Points on a hilly landscape, in no order, each with its height.
From any point a ball takes the steepest step (drop divided by distance) to one of its 2 nearest points. It stops when none of these is lower. Distance is the straight distance between rows; heights are no part of it.
J_915 h=535: [ -2  -3  -3 -16   2 -21 -12   7   1   1 -10 -11  -3 -17  -7  11 -10  -1
 -11  -6   4  -4  -5  -5  -5  11]
J_249 h=347: [-14   3 -10  -7  15   7 -12  -2  -1  -1   9   4   9  -7  18 -14 -15  17
   3 -10   4  -1   2 -13 -11  -2]
J_813 h=642: [-22   9   1  -4   7   8 -20  -6   8  12   9  -8   2   1  15   0   4  -9
  -4  -8  14 -11   8   8  -3   7]
J_290 h=361: [  1   3 -14   4  -7   7   2 -17  17   6   1   2  -4   4 -11   0   9 -23
   4   4   2  -5   7  -4   5  -9]
J_398 h=449: [-13   5  -3 -11   6   7   5   7   9  18  -4  -2   2 -15  -2  -1 -14  21
 -13   0   4  -8  -9 -12   2   9]
J_57 h=342: [ -5  11   6   0  13  -1   8  13  -8 -19   6   0  -5 -12   1  10  -3 -14
  13 -17   4   6  -8   8  -9  -1]
J_601 h=529: [  4  -5   5 -15 -10 -14 -10  19   6 -12   4  16  11   7  -2  10  16  11
   3   2  10   9  -9 -18  12  10]
J_212 h=527: [-17  -7  -4  -6  -3  -5  -7  16   2  13  -4   9   4   4 -10  23   5   9
 -15   0  16   1  -3 -15   7  -1]
J_90 h=493: [-15   7 -16   3  15  12  -4  -2 -10  12   4   4  10  11  -1  11   1   3
  18 -10  -1  -9   6  -4  -7  -6]
J_509 h=272: [ -2  10   1   4  -3   5   1  -6  16  15  11  -3  -7   8   0  -8  -6   7
   8  -8  15 -21   7  18 -12   3]
J_341 h=260: [  7  -4   2  -9  -7  12  -9  12  -1  -3   4   0  -9  -4 -11  -6 -36   4
  -1  -5 -21  11  -2  -6   9   1]
J_685 h=455: [ 14  23 -10   2  -7  -1  14  -5   9   0   4  14 -22  15   1 -23  -1  -5
   0  -3  -1 -18   4  -6  -9  -4]
J_265 h=341: [ 10  21  12  14  -6  -7   5   8   2   2 -16   2 -14   3  -1 -21  15  -4
 -12   5 -16  14  13   1   0 -12]
J_623 h=422: [ -3   7  10   9   0   6  20  -3   3  -4  -1   9   8   8   8  -1   0 -21
   0  -7  -6   7 -14 -14   8  18]
J_267 h=474: [  7  15 -19   3  -8   4   1 -14   6   8   0   9 -10   9   3  -5   3 -13
   4   6 -11 -20   4  -1 -15  10]
J_652 h=235: [ -4   2   7   1   0  -2  10  -5  13   5   7  -3   0  12 -11 -16  11  15
  -1  -3  18 -16  -1  13 -19  10]
J_647 h=206: [  6  -8  -5   1  -7   3  15   0 -14  -9   6   1   7   8 -18   1  -1  -8
   6   3 -16  -2  -8   2   0  12]
J_188 h=629: [  5  -6  -3   1  -2 -11 -13  16   2   5  12  -9   6   1  -8  10 -10  14
 -15   8   5  -7   0  -8   4  -1]
J_248 h=201: [  0  -4  11  -8   2  12  -3   2  -5  -1  26   4  -1   2   4  -3 -13   6
 -10  11  -4  -8   3  -2   8 -16]
J_150 h=628: [  5 -18  -8  -8  -6 -13  -7  -6   6   9  -3  16  -4  -2  -2   9   2   4
  -4  24   3 -14  10   2   6   1]
J_544 h=491: [ -1   5  -4  -3  -2 -24   3   0  11   6   5 -13   5 -14   4  -9 -10 -12
  -6   7  -2  12   3   1  16  14]
J_360 h=296: [  4  -1   6   6  15  -7  19   6 -12 -17   2   3   5   2  -2   1   7  -2
  16  -7   1   0  -9  -1 -12   6]
J_777 h=287: [ -9  -5   3  -1   9   2   4  11  -5  12 -11  19  16 -11  15   4  -6  28
   7  -6   0   3  -4 -10   3   0]
J_530 h=561: [ 13  15 -12   0   3  -2  13   0   0   2 -17   1  -7  18  -4  -7  14   2
   2   1   8  -8  18   8  13  -5]
J_791 h=646: [  3  -3 -11   0   7   7  15  -6   3  -1   2  17  12   8  15  -8  -5 -18
   1  16  -7   8   9  -7  10 -14]
J_926 h=556: [ 7 -9  6 10  0 -1  7 18  2 -3  7  6 17 -1  1 16 10  8 15  5  4 -5 -2  7
 14 20]
J_650 h=548: [ -3   3  -1  -8 -11   8   8   3   0   9 -12   4   6  -1   5  11 -12  -2
   7 -11  12  -4   7  30  -1  -8]
J_891 h=528: [ 14   0 -15  -2 -15   9   7  -6  -3   1  -9  -6   3   3   1  12  -5 -16
   8  -8 -15   3 -17 -11  -7  -3]
J_880 h=538: [ -2  -7  -2 -14  14   4  10   1   1 -11  -7 -10  18   4   4   6  17   9
  -8  12  15  -4  -8   3 -11   9]
J_362 h=268: [  0   5  11   8   4  -2  26  -4  -8  -6   4 -11 -18  10 -17  -6  14  -5
   4 -18  -2 -10  -6   2   7   0]
J_55 h=521: [ 12  -4   0 -19  -6  -2 -20  13   0  -5   9  11   3   6   7  12  15  14
   2   8  -5  -3  -3 -25  14   0]
J_461 h=516: [ 10   4   6   7  20  -8  14   3   2 -14   3 -23 -13   3   8 -10  19  -6
   8  -2  -5  -9   6  -6   0   7]
J_842 h=499: [ 10   1   2  12   3  -8   6   4  -4  -5  16  -6 -13  12  14   1  22  -1
   6   4   2 -20   1  -8  -8   4]
J_345 h=607: [  6  -9  12  11   8   6  -7   4  -9 -13  14  -5  -3   1  -2  20 -11   0
 -11   2   4  -2  -7  -1  -9 -20]
J_541 h=343: [  0  10  24   5   4  -4   1 -16 -14  -5  -6 -16  -2  10  -8  -3   1   9
  -6 -21  14   2 -11  11  -2  -4]
J_687 h=481: [-11   8 -12  11  10  12   4  -6 -19  -2  -1   1   7  17  10   6   7  -8
   6  -7  -4   1   2  -1 -18  -6]
J_963 h=450: [  3   2  -1  -3   7  -1  -8  -1  10  13  -5 -11  14  -5   2   1  11  -1
  -8  11   6   4  14   2   9 -15]
J_734 h=644: [-11  -7   9   1  -7   8 -25  14   0   1  -1  -3  -2  -1  -1  -6 -19   2
 -15   6  -3  11  20   4  14  12]
J_139 h=549: [ 20  10 -11   1 -10   4   8 -10   1  -2 -12 -22  -8  10  -3 -11   5 -15
   5  -4 -17   4  -6  -5  -2   6]
J_63 h=490: [10  2 11 13 -9 14  0  4  0 -7 -3 -4 14  2 -3 -8  5  6 10 -7  0  6  5 18
 -3  6]
J_827 h=643: [ -1 -15  -3 -14  -5 -14  -6   7 -11  -4   9   0   2  -9   2  -1  -4   9
   5   7   1  -4   8   2  19   5]
J_337 h=510: [  8   0  -9 -13   6   7 -19  -1   4   5  15  -5   5  -1  10  11  14   7
   9   2   3 -19   2 -15   7  -5]
J_447 h=200: [  4  -8  -6  -5   8 -23   7   0   5   6  -8  -2   8 -14  -1   1  17   8
   9  11   4   0   5   5 -10 -11]
J_271 h=295: [ 13   9   4   0  -3 -10   3  -5   3  10  -1  -3   9  -1 -17 -10   0   2
   0  -2 -10   5  -2  -6   1  -9]
J_283 h=303: [ 24  12   3  13 -15 -12  -2   2  10   0 -15 -11 -21  10  -5 -20   0  -8
 -13  -3 -15   7   4 -10  -4  -7]
J_483 h=291: [ -6  -9  14  -4  14  -2  -1   3   0  -1  17   2  -5 -17 -13 -17  -2  10
   3  13 -13   0   3   2  15   9]
J_448 h=602: [-10   3 -15   0 -30   6  -3  -7   0   2   7   9   2  -4   3  -3   0   3
   2  -9  12  -7  -5  14 -21  -4]
J_731 h=444: [ -2  11  -2   1   0   8  11  -9  14   8  -2  18  -1   6  15  -2  10 -24
   2   5   0  -7  -2 -12   9  12]
J_513 h=375: [ 12  -8   9   9  -1 -13  22  -4  -1 -17   8  -6  -7  11  -8 -23  12  -4
   0   5   0   5   7   2  13  -6]
J_587 h=463: [-10   7 -10  -5  -5   7   4  -5   9  13   0  12   1 -13  14   4   2 -20
  -7  11 -10  -1  -2 -15  11  -2]
J_725 h=545: [16 -4  1  7  3  4  1 16 -1 -1 -8 17  9 10 -1 17  3  7 17 10  5 -5 14 19
 17 14]
J_772 h=373: [ -9   9  19   0   8  -2  -8 -14 -18  -4   4  -7   0  -4   3   5 -17  10
 -13  -8   4   4 -16  11   5   1]
J_550 h=88: [  5  -3  12  11   5  -1  -5   1 -16 -10   8  -1  -7  16 -19  -9  13   0
  -3   4 -11  -3  11  10 -16  -3]
J_686 h=430: [ -9   0   0  16 -10   0  -5   1 -20   7   2  -2  -5 -18  13   4 -12  11
 -10   6 -20  20 -16   3  -9  -4]
J_34 h=553: [  4  -8   8   3  11   0  25   4   0 -21 -10 -10  10   6  19   3  18   2
  -7   6  17  -2  -9  -3  -7   3]
J_204 h=356: [  2   3   1 -19  -7  -8  15 -12  16  15  -9 -12 -12  -2  -3 -11  -4 -10
  -5   3  12  -7  10  27  -3  -6]
J_331 h=569: [ -9 -10   3 -12   4  -1   8  -9  -7   3  -9   2   2  -8   5   6 -16   3
   8 -12   3   5  -1  14 -13  -8]
J_459 h=608: [  5   0  -2 -17  -8   0  21  -6   0   2  -2   2   7  -2   7  -2   3   3
 -11   6   9 -15 -10   2 -13  -8]
J_164 h=390: [ -5  11   8   2   3  10  -6  10   5  -9   4  -2 -15  -2   1  -3  -6 -16
  10 -18   4   3   5  24 -20  -1]
J_609 h=571: [  6   7   4  -7 -14  -9  10  -8 -13   7 -21   0  -1  26  -3 -10   7   7
 -12  -6   5  -4  11   5   7 -11]
J_855 h=496: [-15 -12  -3   7  -3   9  -6  -1  12   4   0 -12  -1 -14   2  22  -4 -17
  -5  -3   9  12  -1   1   7 -11]
J_154 h=292: [  1  -2  16   3  15  -8  -3   6  10   0  10  -2  -2  -1 -10   6  -2   4
  -4   3   0  -3 -15 -19   5  22]
J_137 h=482: [-13  -5 -15  -5   0   9  15  -5  -3  10  -5   6   6 -13   4  12  -1  -3
  -3   7 -11  -1 -10 -15  -3  -9]
J_834 h=580: [  6   7  -2  -1 -17   0  -2 -10 -11   6 -11  -7   2  17   0  -6   5   4
  -7 -11  -1  -1   3   7 -14  -4]
J_96 h=638: [  1 -23  11   1  -3 -11 -15 -10   9   2  -7   8   6  -6  -8  -6  -1   7
   5  -3   0   6   9  -5   9   0]
J_797 h=661: [  0  -8 -11 -16  -5   1  -3 -10 -16  -4  -9  -4   0 -10 -21  -8  -9   3
   7  -6 -22   7  -2 -18  15   7]
J_131 h=551: [  5  -7  -9 -18   6 -18 -15  18   5 -12   5   1  -7 -18 -14   5  -5   6
   7  -4   1  -7  -3 -18   1   2]
J_691 h=505: [ -6  -6 -17   1  -2   6   8 -18 -12  -3  -8  -9   1  -7  -5  18  -6  -6
  -3   2  -9   7 -24  -5 -15  -8]
J_445 h=537: [ -3 -16  -3 -19 -13  -9 -14   2   7  -6 -10  23   7   8   1   4  12  -6
  -1   4   4   2   1 -18  10  18]
J_417 h=586: [ 12   8  -6  -6   7   7   3   4  -3   6  11   9   2  10   8  14   6  -1
  12  10   9 -13  11  10  22 -13]
J_707 h=374: [-10   9  -7  -3   7  10 -22  -6   0   5   7  -7   5   5   5 -11 -22   3
  -7  -8  -4   7   4  -9  -5  -6]
J_639 h=585: [ 10  -1  11 -15  -4   4   3   3  -7  -5  -7  17   2   8  11  13   9  -2
  10 -15   4 -19  -8  -3  -5  10]
J_65 h=633: [  0   4  12 -18  16   0  -6  -6   9  10   6   0  -4  14  15   0  -1  -4
   4 -12  11 -14   7   2  -1   0]
J_578 h=652: [ -4  -8  -3 -19  -5  -3   1   0  -7  -6   0   1   8 -11 -12  -4  -5  -5
   0  -4  -3   5  -3  -4  17   2]
J_9 h=393: [ -7   1   6  -8  10 -11   9  -1   6  11   2 -16  -5 -11   3  -6  -1 -10
  -7   6   9   5   7  21  -7 -11]
J_58 h=400: [  4   5   7  16  -2 -11   9   5 -13   1   0   1  -7 -12  11   2  -5   2
  -3   3 -14  16 -11   6 -21 -15]
J_126 h=590: [  0   4   5 -18   0   6  16  -8  -4  -5  -7  -3   5  -4  10  -5  -1  -2
  -1 -14  14   1  -7  14 -15 -21]
J_262 h=443: [ 11  -1  -1  10 -10  12   0 -10  16  -5 -10  -6 -27   5   9 -17  17 -22
  10  -5 -14  15  -6  -1  -7  -9]
J_82 h=323: [ -6  -5   4  12  12  -1   4  -6  11   3  17  -4  10  -4 -11 -21  -4   8
   5  13  -9   7   0  -1   4  19]
J_127 h=398: [ -9   5  -1   4 -15  -4  -1  -3  -1   1   8  15  13   7 -11 -18  -1   1
  -2  -9  -1   7  -7  -8   6  23]
J_669 h=656: [  2   1 -10 -11  10  14   9  -3  -3   1   6   7  11  14   5   5  -7 -11
   6   5 -11 -10   2 -10   9  -4]
J_378 h=619: [  9  -7  -2   8   4 -11  -5   8  -2 -11  18  -9   5   9  -2   5  -3  -1
 -16  12   8  -2  -1 -13 -11 -15]
J_46 h=308: [ -2  19   4   3  12   8   2 -12  -1   0  -1 -17  -1  10 -12  -4  -6  -2
  -4 -21   4   9 -11   0  -8  -6]
J_475 h=409: [  6   1  -2  -3   6   2  18  -4   2 -21  16  -8  -3  17   3 -28   2  -9
   2   3   2  -4   8   0   0   7]
J_298 h=563: [  3  -7  -7  -8  -2 -14  -7   7  -1  -4  12  10  -6 -11  -8  14   6  -8
  19 -10   1  -5   1 -10  13 -10]
J_222 h=550: [ 11  16  -6   4  12   4   3   6  10   4 -19  10   0   9   1  -1  17 -10
  -2  11  -2  -5  18  -4  -2 -10]
J_909 h=313: [  6  17   2  -2   1   6  12 -11  22  13  -3  -4 -14   4   8 -10  -6  -6
   0   1   9 -14   7  14  -3  -3]
J_758 h=659: [ -2  -1 -19   7 -12   5 -13  -1  -5   6 -13  10  -2 -17  -2  -1 -14   7
  15   2  -3  12  21  17  24  -1]
J_759 h=431: [-11  14   5 -14   3  19  -5  14  -4   1   1  -4   8 -15  -8  -3  -4  30
  -9  -8  12  -8 -17 -12  17   7]
J_61 h=328: [  5  13 -13   8  -8   4  -3  -4  10   6  22   1   4  -1   1  -3   7  -9
   5   9   1 -13   1  -1  12   2]
J_287 h=352: [ -5  -9   7   5   3   3 -11   4 -10 -13   2   6   6 -10  -4   5  -4  11
 -14   4  -3   9 -11 -21   9  -5]
J_202 h=477: [-25  -6 -14  21   0  10   3   3 -13  -7   9  -7  -8 -18  -1  12 -14   5
  -7  11  -1  13 -15  -7   2  -2]
J_839 h=593: [  9 -16  10   6 -22  -1  -8 -20  -2   3  -7  -2  -1  11  -1   7   8  -3
  -7  -6   4  -4   4   2 -15 -16]
J_159 h=350: [  1   3   7  18 -27  -5   9  -8  -9   2   2  -8 -10  15 -11  -5   7  -6
 -11  -7  -1  21 -16   4   1  -6]
J_25 h=637: [-21 -22  -3   4   4  -1 -15  -2  -1  -7  -1   9   7   1  -5  -2  -8  19
  -9  -1  17   4   1  -6 -16   4]
J_68 h=610: [  5   2  21  -6   9  -1 -13  -6   0 -14  -1  -1   0  -2   4  -9   7   4
  -8  -9   4  -4  -3   3 -21   0]
J_973 h=397: [ -5  -2  14  -1  13   4   5   4  -9 -10   4   7  10   6  19  15  -4  -4
   0  -6   1   2 -19 -12  11  24]
J_974 h=472: [ -8  -5   3   4  -3  13 -14  -2  10  16  -5 -10   0 -22   1  13   1  -3
  -5   1   0  -3  11   5  16 -10]
J_319 h=253: [-2 -8  5  3 13 -9  6 11  5  3 -6  8 18 -4  8  4  2 17 12 -1 11  5 -1  2
 -8  0]
J_102 h=401: [  8  12   0  -2  12   6  -6   2   0   4   6 -19  -2  16   7  -2 -14  -9
 -17   3  -4   0   4  -9 -12  -8]
J_762 h=574: [ 25  17  -6  -4   7   3  -8 -10   7  11  -3   7  -8  -1   3  13   7  -2
   3   8  18 -10  19  15  20 -14]
J_920 h=634: [ -4  -9  10   0   9   0  11  -4   5   0  -4  17   5   4  17  -2  11 -17
  -9  17  -2   4   7  -1  -3  -6]
J_294 h=668: [ -3   4   0 -13  23  25   4  -6  -7  -4   2   0   6  -3   4  -1 -18  -6
   8  -4 -21   3  -5  -6  -2  -8]
J_847 h=487: [  6  18  -9   4  -3 -10   1  -5   1  14   5  -2  -7   4  19   0  20  -7
   2   6  -6 -23   1  -9  -8  10]
J_295 h=620: [  5  -3   2 -18  -7  -5   3  -5   4   9 -10  20   2   5  -1  -2   7   6
   1   9   4 -11   4   7  -6   0]
J_66 h=223: [  5   1   7  19   7 -11  15  -4   2  -5   7 -16  -6  11 -29  -3   0  -6
  12 -12   0   3  -4   3   3   8]
J_820 h=196: [ 10  -2   6  -5 -12   1 -10   7   5  -3  -7   4  -5   5  -3   3 -20 -14
  -7  -4  -8  11   5   0   1   0]
J_741 h=194: [ -6  -7   4   5   4  -3  20  -2   7  -3  -8  -3  -3  11 -11 -15  18   8
 -10   8   8  -6   3   8 -15  -3]
J_278 h=316: [  4 -11   2  -6  -4  19  -9  -2 -11 -15   1  -4   0 -11 -11  -3 -22  12
 -14   4 -12  13 -11 -13   7 -13]
J_608 h=547: [13  3  1 10 -9  1  0  2 13 15 -6 23  8 -2 -2 13  1  3 -2  8 13 -3  7  3
 28 -8]
J_339 h=606: [ -1 -23   9  -2  -6  -9  -6 -14  -7   7   3   6  -4  -3  13  11   4   0
   0   1   5 -14   6   9  -9 -15]
J_247 h=318: [ -2   6   8   1  13  -8   5   3  24   7   5   5   9  -7  -3 -11  11   3
   5   6   0   1 -10 -14   0  18]
J_854 h=514: [ 15   7  -6  17 -14  11   9   2   8  -5 -17  12   1   2  -4   0   6  -1
  11   3   7   0  13  27   0   3]
J_520 h=681: [ -1   1  -3   0  23  15  -2 -13  -9  -9  -1 -13  -1 -14   3   2 -21   6
   7   1 -21   4 -16  -4 -16   0]
J_796 h=623: [ 11   1  10 -14   7  -2 -11   0   6  -6   5  -6   5   7   7 -14   4  -1
   3   3   1  -6  10   9  -2  10]
J_919 h=591: [  8  15 -10  -1 -20  -2  -1 -10  -8  15   1  10   1   6   1   0   4   4
  10 -12   2 -14   4   9  -6 -11]
J_749 h=312: [  4   5   7  17 -13   5  24  -1  -1  -5  -5 -18 -19  12 -16  -3  11   0
 -10 -12  -5   6 -13   1   9 -15]
J_857 h=576: [  2   5  -9 -17  -6   5  -5   8  -1   7  -4  10   6   6  11  21  12   3
  17  -2   5 -21  -1   2  12  18]
J_767 h=314: [ -1 -17   9   0  12   0  -8   1  -1  -7  11   6 -12  -2  -7  11  -2  13
  -1   9 -10 -17 -17 -20  -1  27]
J_93 h=464: [ -3   8   4  10  -2   5  11  -2  -6  -1   1  -7  11   1   7  -5  -2   8
  22 -23   5   3  -2  25 -10   3]
J_818 h=552: [  3   7  -3   0   4   7   8 -15  13   2 -13 -18   4   4  -3 -14   8 -11
   5  -2  -4   1   4   3  -6   9]
J_730 h=509: [ -5   1  -8  -5  -5 -16  -2  -5   0  -3   6  -6  -3 -11   8  -2  -8 -20
  -7   2  -7   7  -9 -15   3  16]
J_275 h=432: [  1  13  12  11  -3   4  -4   4   0   6  13 -10  -6  -3   7  -4 -16   6
  11 -25   5  11  -4  22 -11  -6]
J_856 h=452: [-19  -8  -2   2  -7  -8  -6  11   0   5  -4  -6  -9 -28  -1   6  -5   2
  -6   7   1   1  10  15   8  13]
J_737 h=626: [-12 -22   0  -2  -4  -5 -12 -11  -1  -5  -1  11   9 -15   8 -11   5  15
  -4   5   4   3   0 -10  -9  -3]
J_760 h=672: [  0  -3  -4  -5   0   9   0 -16 -15  -1  -4 -13  -2  -3 -10  -5 -19   3
   9  -7 -27  14 -15   1   1   8]
J_3 h=319: [ -9  -2 -14   7  -4  12  -7   5   1   4   0  13  16  -7  13  -5 -15  20
   8  -4   1  -2   4 -10  -1  -4]
J_233 h=645: [-19  -7  -9 -14  15  -9 -19 -14   2  -8   3   0   7  10  -9  -8  -8  12
  -3 -10  18   1  -2 -11 -17   0]
J_528 h=433: [ -8  -3  -9  -2   2  14  -7   3  -4 -16 -11  -4  -1   1   3   3 -10  -6
  10 -16   6  13  -4  21 -31  -1]
J_508 h=524: [-12 -11  -1  -8  13  -3   3   5  -9   3   0  -3   9  -2  -6  15  14  25
   4  18   4  -5  -7  10  -5   8]
J_803 h=297: [  2  -5  -8  15  -8  -2  -5   3   8   6  10  -1   4 -14 -10   2   9   3
  10   6  -6  -8   3   2   1   2]
J_13 h=501: [ -8   3  -9  -3  15  -1 -15  -2  -2  12  11   2   3  17   1  13  24  11
  19  -2   0  -9   7  -9   3  -7]
J_710 h=152: [  5  -5   1  13   3   3  -1   7 -11  -9  -2  -6  -3   6 -20  10  -2  -4
   3  -2 -11   5  -2   7 -16   7]
J_874 h=396: [ -8  11  19  -8   8 -10  -8   2  -4   7   7   1  -2  -9   6  -4 -12   2
  -7 -13   1   5 -10  -2  13  15]
J_701 h=376: [ -7  -5   2  -5  14  -1   0   9 -14 -17   4   6   8  -8  16  15  -1  11
  -2   5   2   7 -18 -24  16   9]
J_124 h=621: [  0 -19   9  -4  -1   5  -4  -6   5  -3   2  11   4  -7  19   7   0 -12
   2   9   2  -2  11   0   6 -14]
J_525 h=427: [  2  15  -1   7   5   2   4   8   5  12 -11 -17   6   3   0   1  -3  -7
 -16   8  -4  14   5   3  -1  -9]
J_849 h=615: [ -8 -12 -13 -11 -25   2 -14  -5 -11  -7  -1  14   6 -16   2  -5   6   4
  -3  -2  -2  -6   1   0 -12   0]
J_840 h=370: [  3  15   3  20  -7  -1  13  11  -5  -9 -14   5 -21   2  -5 -10  23 -19
  -2   1 -14   7  15   7   9  -4]
J_925 h=338: [ 14  -1 -17  21 -15  -5  -1  12   0   9  -3  -9  -1   1  12  10 -16   4
   2   8 -10   2  -2   1 -20  -2]
J_876 h=469: [ -6   9  -6  -9  -5 -14   7  -4  17  19   2  -3  11 -11   0 -15 -10   5
 -15   7   5   4  -9  -8   0   8]
J_300 h=498: [-26  -3  -6  17   8  11  -7  -5 -11 -13   1 -13   4 -10 -12  16  -3   9
 -13  11   9   2 -16   4   0   8]
J_185 h=302: [ 21   3 -18  15 -13  -3  -6  14  -4   3  -2  -8 -16  17   3   0 -14  -4
   2  10 -16  15   0   7 -13 -10]
J_18 h=428: [-22  -3   5   0   9  -6  -5   8   5  -1  12 -12  -6 -27  -1   8  -1  -5
  -7   6  10   3   0  18  -3   1]
J_792 h=517: [-19  -7 -13   6   1  -4  -2  13  11   7  -8  10   5  -4  -2  21  -3 -13
  -7   1   9   5   3  -7  -1  -2]
J_852 h=414: [ -9   8  16 -13   8   2  -8  17  -6  -4   6   5  -6 -13  -6  -4 -15  21
   3 -18   7   1  -8  -8  18  13]
J_654 h=532: [ 10   4  -7  -3  -9   6  10   8  -5   1 -13  16   0   5  -5  14  -8  -2
   7   4   8 -10  15  32  10   4]
J_376 h=256: [ 20   1  -6   7 -16  -7  -7   2   7   1  -4  -6 -13  21 -15 -12 -16  -9
  -5   2  -9  16  -1  -4   0  -7]
J_938 h=435: [  5  17 -15  -4   6  -2  18   3   6 -14  -3  -3 -17  21   4 -23   2  -9
   0  -3  -5 -15  11  -1   0   7]
J_510 h=653: [ -9  -1  -6   3  -9   9 -18  10 -11   3 -10   1   2 -12   5  -3  -9   6
   1   3 -16  10  19   9   8   1]
J_441 h=251: [  8   3 -10   8  -5 -15  -4  -4   6  11  -2  -9   3 -16  -9   0  10   4
   7  -3  -3   3  -2  -1 -15 -20]
J_368 h=596: [-8  2  2 -1 11  3  8  4  2 15  9  7 11  6  5  6 -7  4  7  0  6  0  6  5
 24 -9]
J_469 h=252: [  1  -9   3   2   2   0   1   2   5   6  27  -4  -9 -11 -11 -10 -20   7
  -2  13  -9  -6   2   1   9  -4]
J_748 h=470: [ -6 -17   1   3   0 -13 -13  13   9   7 -14   2  -8 -25   1   4   2   5
   2  13  -3  -2  14  -4   9  19]
J_39 h=334: [ 25   3  10   8 -11  -8  12  -7  -7  -1   8   4  -3  11   0 -14  -5  -2
   6  -2 -10   1   3   2   8 -10]
J_703 h=648: [  7  -9  -4   7 -21 -18 -12  -4  -1   1  -5  10   7  -7  -3  -8  -6   0
   7   1  -1  16  13  11  16  -2]
J_559 h=560: [ 25  23  -5   8  -9   1   1   2  13  10  -5   8  -2   1   1   8   5 -12
 -11   5  12  -1  10  -2  25 -14]
J_107 h=445: [  6   6  10   4   1  16   5  -6  14 -10  -4   2  -7   4   5 -13   0 -27
   2  -7 -13  17  -7  -8  -9  -3]
J_163 h=594: [  2  -9  11 -13  15   1 -15   6  -1  -9  11   0  -2   6   4  18   5  -3
  -7  -3  11  -2   6  -5   1 -20]
J_179 h=453: [-24  -9  -3  12 -10  11  -3  -6 -19   7  -3  -2 -19 -15   2   2 -18   9
 -17  10 -12  21 -14  -9   4  -3]
J_217 h=462: [-17  -1  -9   8   4   6   3 -10 -14  -9 -16  -5   2  10   4  -1   7  -7
  -2  -4   0  18  -3  13 -28   0]
J_635 h=254: [ 13   0  -1   7  -5   7  10   0 -16 -21   5   7  12   2   2  -7  10  -3
  18  -5 -15   0  -7  -4 -12   8]
J_415 h=402: [ 10  -3  -6   4 -15  13  13 -22  20  -8  -7  -3 -16   4  -5 -13  16 -23
   6  -1  -3  -6  -2  -1  -9  -8]
J_227 h=635: [ -8  -6  11  -6  -5  -6 -21  10  -7  11   3   3  -3   1   3   4 -10  14
 -21   6   1  -4   8  -4   7   9]
J_717 h=144: [-11  -2  -4  -9  10 -16  17   8   4  -3 -14   0   2  10  -3  -5  30  13
   2  10  18   7   7   7 -13  -8]
J_349 h=636: [  0 -18 -15 -22   4 -15  -6   9   0   3   1   3  -5   0  -2   7  -8   6
   0  26   4  -8  18   8  20   6]
J_752 h=146: [ 9 -2 17  6  5  5  0  6 -6  2 13  6  8 12 -6  0  5  6 -3 12 -6 -3  8  8
  4 -6]
J_315 h=513: [-17 -13   4   1  17   2  -9   4  -9  -6  -1  -8   9  -3 -16   7   5  22
 -13  16   2   2  -5   2   6  18]
J_627 h=534: [  8  13  -4  -1  17   0   8   6   6   0 -17 -14  -2   0   3  -2  17  -9
  12  -2  -3  -7  12   2 -10   2]
J_314 h=597: [  4  -6  21 -10  -4  -5 -12  -2  -6 -12  -2   6  -6 -12  11  12  -1   1
   1 -18   7 -11 -13   1 -12  10]
J_498 h=407: [ -1   7  11  12   6   6  12   2   4  -9  -4  -2 -10   9  -4 -17   7 -21
   6  -7  -5  18   9   6   1  -6]
J_460 h=523: [-12  -4  -6 -15   9 -23 -15   2  -6  -5  -1  -1  -9 -11   7   0 -11  -1
 -12   0   2   6  -6 -23   1  16]
J_221 h=536: [-12 -10   8   0  -7   8  -9   4  15  17  -6  17   4   2  -3  13   2   4
  -9   3  14  -4   4 -10  23  -6]
J_892 h=567: [ -3 -13   6  -8   2  13   0  14  -2  -1  -2   9   2  -6  10  24   9  12
  13   2   2 -13  -4  -2  14  16]
J_197 h=368: [  5   4  -2  22 -10  -7   0   7  -5   2   3   8   2   3  11  -2  -1   0
  -1   3  -9   3  -1   0 -21   3]
J_795 h=269: [ -3  12   5  10   5  -4   0  -5   5  -1   6 -27   3  10 -20  -2  -4  -7
  -4 -11  10  11  -8   2   5  14]
J_729 h=577: [  5  -2  -1  -9   5  -8  -6   3   5  -9   7  -3  -6 -11  -1  13  -2 -20
   5 -15   5  -2   0  -8  -2 -22]
J_998 h=377: [ -7   1   2  12 -22   1  -3 -14 -10  -5  -3   1  11  10 -11 -13   0  -3
  -7 -13   0  27 -14  -1  -2   7]

For each start below, name the point where the ball stops.
J_891 => J_820
J_792 => J_447
J_378 => J_66
J_748 => J_717
J_461 => J_447
J_876 => J_66
